The views of a scene show one set of named points, each view turned or mirrored, and shifted as a whole, with a little noise and some points left out.
(in the rows, 128 means zero)

Scene 1
View 1
j622: [ 80 183  96 153 119 136 130 132 121 163 135 129 105 153 124 182 117 118
  73 109 105]
j211: [133 177 153 163 117 145 154 149 108 154 110 110 127 107 128 154 143 111
 115 118  87]
j512: [112 161 107 153 119 135 142 141 123 164 114 117 115 147 140 163 111 129
  81 109  96]
j815: [126 176 141 155 111 134 167 140 108 156 122 111 108 122 128 145 169 119
 146  93  84]
j517: [124 159 108 146 119 140 128 137 117 159 114 120 126 136 128 149 110 126
  96 104 100]
j276: [103 180  99 129 126 166  91 152 131 130 135 111 134 128 112 177  92 102
  54 128 115]
j89: [108 166 116 143 115 139 149 148 122 154 124 110 105 141 136 165 139 118
  97 105  91]
j422: [122 136  97 126 115 122 119 121 106 175 109 140 114 158 114 126 110 132
 119  88 104]
j140: [104 188 133 179 116 127 165 128 109 173 117 126 107 138 134 167 138 126
 104 110  93]
j68: [118 156 148 147 111 132 162 153 107 166 107 115 104 129 132 157 154 108
 115 113  81]
j476: [122 136 127 144 116 133 156 160 125 167  94 105 104 157 156 163 109 128
  65 125  86]
j601: [118 170 142 154 117 141 152 152 116 156 111 108 113 131 135 166 131 113
  89 125  91]
j856: [136 130 129 146 115 130 166 159 126 169  88 100 104 159 165 151 112 138
  77 117  81]
j817: [112 222 191 173 116 140 158 128  99 148 124 117 106 123 101 157 149 107
 123 140 106]
j567: [123 133 115 124 120 144 113 156 125 157  96 114 121 153 133 158  79 118
  52 133 103]
j592: [123 167 132 146 114 143 152 153 113 151 121 108 116 116 130 156 156 110
 121 102  84]
j458: [138 125 136 108 115 137 113 149 108 158  92 121 118 148 112 127 102 113
 100 123 103]
j147: [137 130 139 118 116 135 133 153 121 156  91 106 104 168 134 136  95 129
  79 129 100]
j400: [122 146 110 109 117 151 110 156 121 140 122 110 119 135 116 150 121 106
  97 108 101]
j248: [ 80 156  82 145 119 132 117 136 117 176 123 141 114 149 125 181 104 113
  62 106 102]
View 2
j601: [132 148  90 109 142 150 155 136 123 144 127 113 122 123 145 152 136  94
 141 116 117]
j147: [122 127  97  79 139 150 136 141 135 121 117 118 109 164 152 138 128  98
 186  82 120]
j517: [140 132  86 105 124 161 139 133 129 125 119  99 113 150 166 144 165  91
 138 106 116]
j68: [138 149 102 101 146 168 169 131 120 132 101 123 122 119 145 159 126 105
 136 133 121]
j248: [118 148  79 106 110 174 122 151  99 131 119  61 136 149 170 173 176  78
 151  95 125]
j567: [118 136  69  92 134 153 123 157 130 122 140  98 122 170 158 147 147  89
 179  68 122]
j276: [147 141  47 102 115 133 133 157 105 135 178  78 126 152 154 146 192  88
 160  96 133]
j476: [107 145 106  96 145 161 133 143 137 129 128 112 130 143 151 161 123  88
 164  84 102]
j622: [123 146  96 107 107 155 131 138  94 148 125  65 131 129 161 167 177  78
 147 112 120]
j400: [157 134  76  78 126 161 149 143 117 107 140 107 119 157 154 147 169 107
 162 116 131]
j592: [154 145  97 101 139 165 169 128 123 126 121 123 121 121 148 154 149 106
 125 142 117]
j815: [158 140 116 103 136 165 178 111 124 131  97 128 110 111 150 149 145 107
 115 157 114]
j140: [124 146 108 123 127 155 152 122 115 158  96  96 118 111 157 156 145  84
 121 125 111]
j211: [150 145  81 118 149 151 171 129 131 143 118 128 111 119 146 142 138 101
 118 131 119]
j856: [108 138 118  95 148 165 134 134 151 123 121 124 125 145 154 156 116  91
 159  85  93]
j422: [142 119  98  86 112 182 135 126 123 106  75  93 101 171 178 143 167  97
 150 108 127]
View 3
j476: [100 150 133 124 140 132 140  78 125 140 138 125 122 134 100 138 129 117
 127 122 100]
j817: [ 89 149  57  96 173 160  96 156 110 106 135 123 138 110 106 137 160 166
 121 135 163]
j89: [130 148 102 120 156 135 127 114 127 145 141 126 137 143  93 133 145 114
 121 141 136]
j512: [123 154 111 125 140 147 130  95 131 146 123 136 119 142  91 146 132 110
 121 138 128]
j567: [130 162 120 147 106 133 136  63 149 132 123 129 126 115  96 153 120 134
 118 125 101]
j601: [107 141 103 114 154 140 123 107 123 132 141 126 135 127 105 139 141 135
 117 141 131]
j140: [ 99 144  90 105 167 159 120 125 115 131 124 138 115 153  95 139 144 118
 122 137 151]
j211: [110 121  86  93 155 140 110 118 117 130 147 120 135 119 121 151 143 135
 119 148 148]
j248: [143 158 104 155 129 147 140  85 155 130 109 155 117 167  76 137 130 118
 104 141 137]
j276: [160 165  99 167 119 150 123  85 158 142 116 140 150 100  81 150 135 152
  91 168 135]
j815: [125 127  77  80 168 130 110 144 111 140 155 112 136 144 113 141 152 107
 137 136 158]
j517: [140 149  96 118 126 143 121 100 136 143 123 130 121 132 100 157 130 112
 125 138 138]
j422: [161 157  80 112 106 129 123 106 148 131 119 126 107 157  97 160 125  93
 147 103 139]
j147: [120 167 115 122 114 124 130  85 135 131 135 110 126 114 102 149 128 124
 143 101  96]
j856: [ 97 148 134 108 141 129 137  81 115 148 143 117 118 134 106 143 127 103
 138 117  97]
j458: [144 152  90 118  99 113 123  90 149 116 138 109 129 117 114 158 126 130
 141 101 114]
View 4
j815: [144 105 171 147 163 154 171  82 157 188 101 151 179 167 138 118 135 160
 150 155  96]
j517: [142 135 147 171 143 145 149  97 149 143 109 152 150 163 115 125 127 160
 118 143 142]
j89: [127 130 146 160 165 157 154  94 135 167 106 142 153 156 134 130 131 153
 115 138 119]
j458: [136 117 133 176 160 162 143 101 151 142 117 199 158 176 122 112 127 147
 125 157 186]
j567: [123 143 116 181 162 165 132 113 133 118 116 162 138 159 109 125 117 140
 106 133 184]
j400: [139 123 151 173 171 164 135  87 143 153 105 174 137 165 125 113 128 159
  91 154 157]
j817: [147 123 190 129 176 192 175 108 172 128 122 160 204 155 170 137 127 167
 151 131  92]
j68: [129 119 156 152 179 164 164  94 144 177 106 158 182 160 131 129 127 138
 148 147 121]
j856: [111 117  97 169 160 156 155 111 129 156 111 136 153 165 110 119 121 129
 158 133 149]
j147: [119 117 103 173 159 168 147 112 139 137 122 174 148 172 128 114 127 142
 135 140 175]
j476: [110 130 105 168 167 162 150 113 126 148 113 139 152 157 114 128 120 128
 141 128 152]
j512: [127 143 133 168 147 147 152 104 136 146 110 138 149 156 119 134 127 151
 120 131 135]
j592: [141 114 168 154 176 162 157  84 150 175  97 148 166 161 126 119 126 152
 132 151 112]
j422: [140 138 139 180 118 120 157  94 149 166 117 188 157 177 123 125 146 163
 118 159 163]
j622: [124 169 152 164 146 146 152 105 130 146 115 141 151 145 141 153 136 160
  87 124 122]
j601: [130 127 149 154 176 172 155 103 144 146 108 143 167 154 128 130 120 144
 135 134 125]
j140: [131 143 157 151 150 149 172 105 145 158 112 135 182 152 135 146 131 150
 144 130 103]
j211: [148 114 173 150 177 172 159  94 161 148 102 145 179 159 120 122 116 150
 149 145 115]

Which points are out of place in each view (at most two, in the order of its rows)? Write - if all are in place.
view 1 | -
view 2 | -
view 3 | -
view 4 | j140
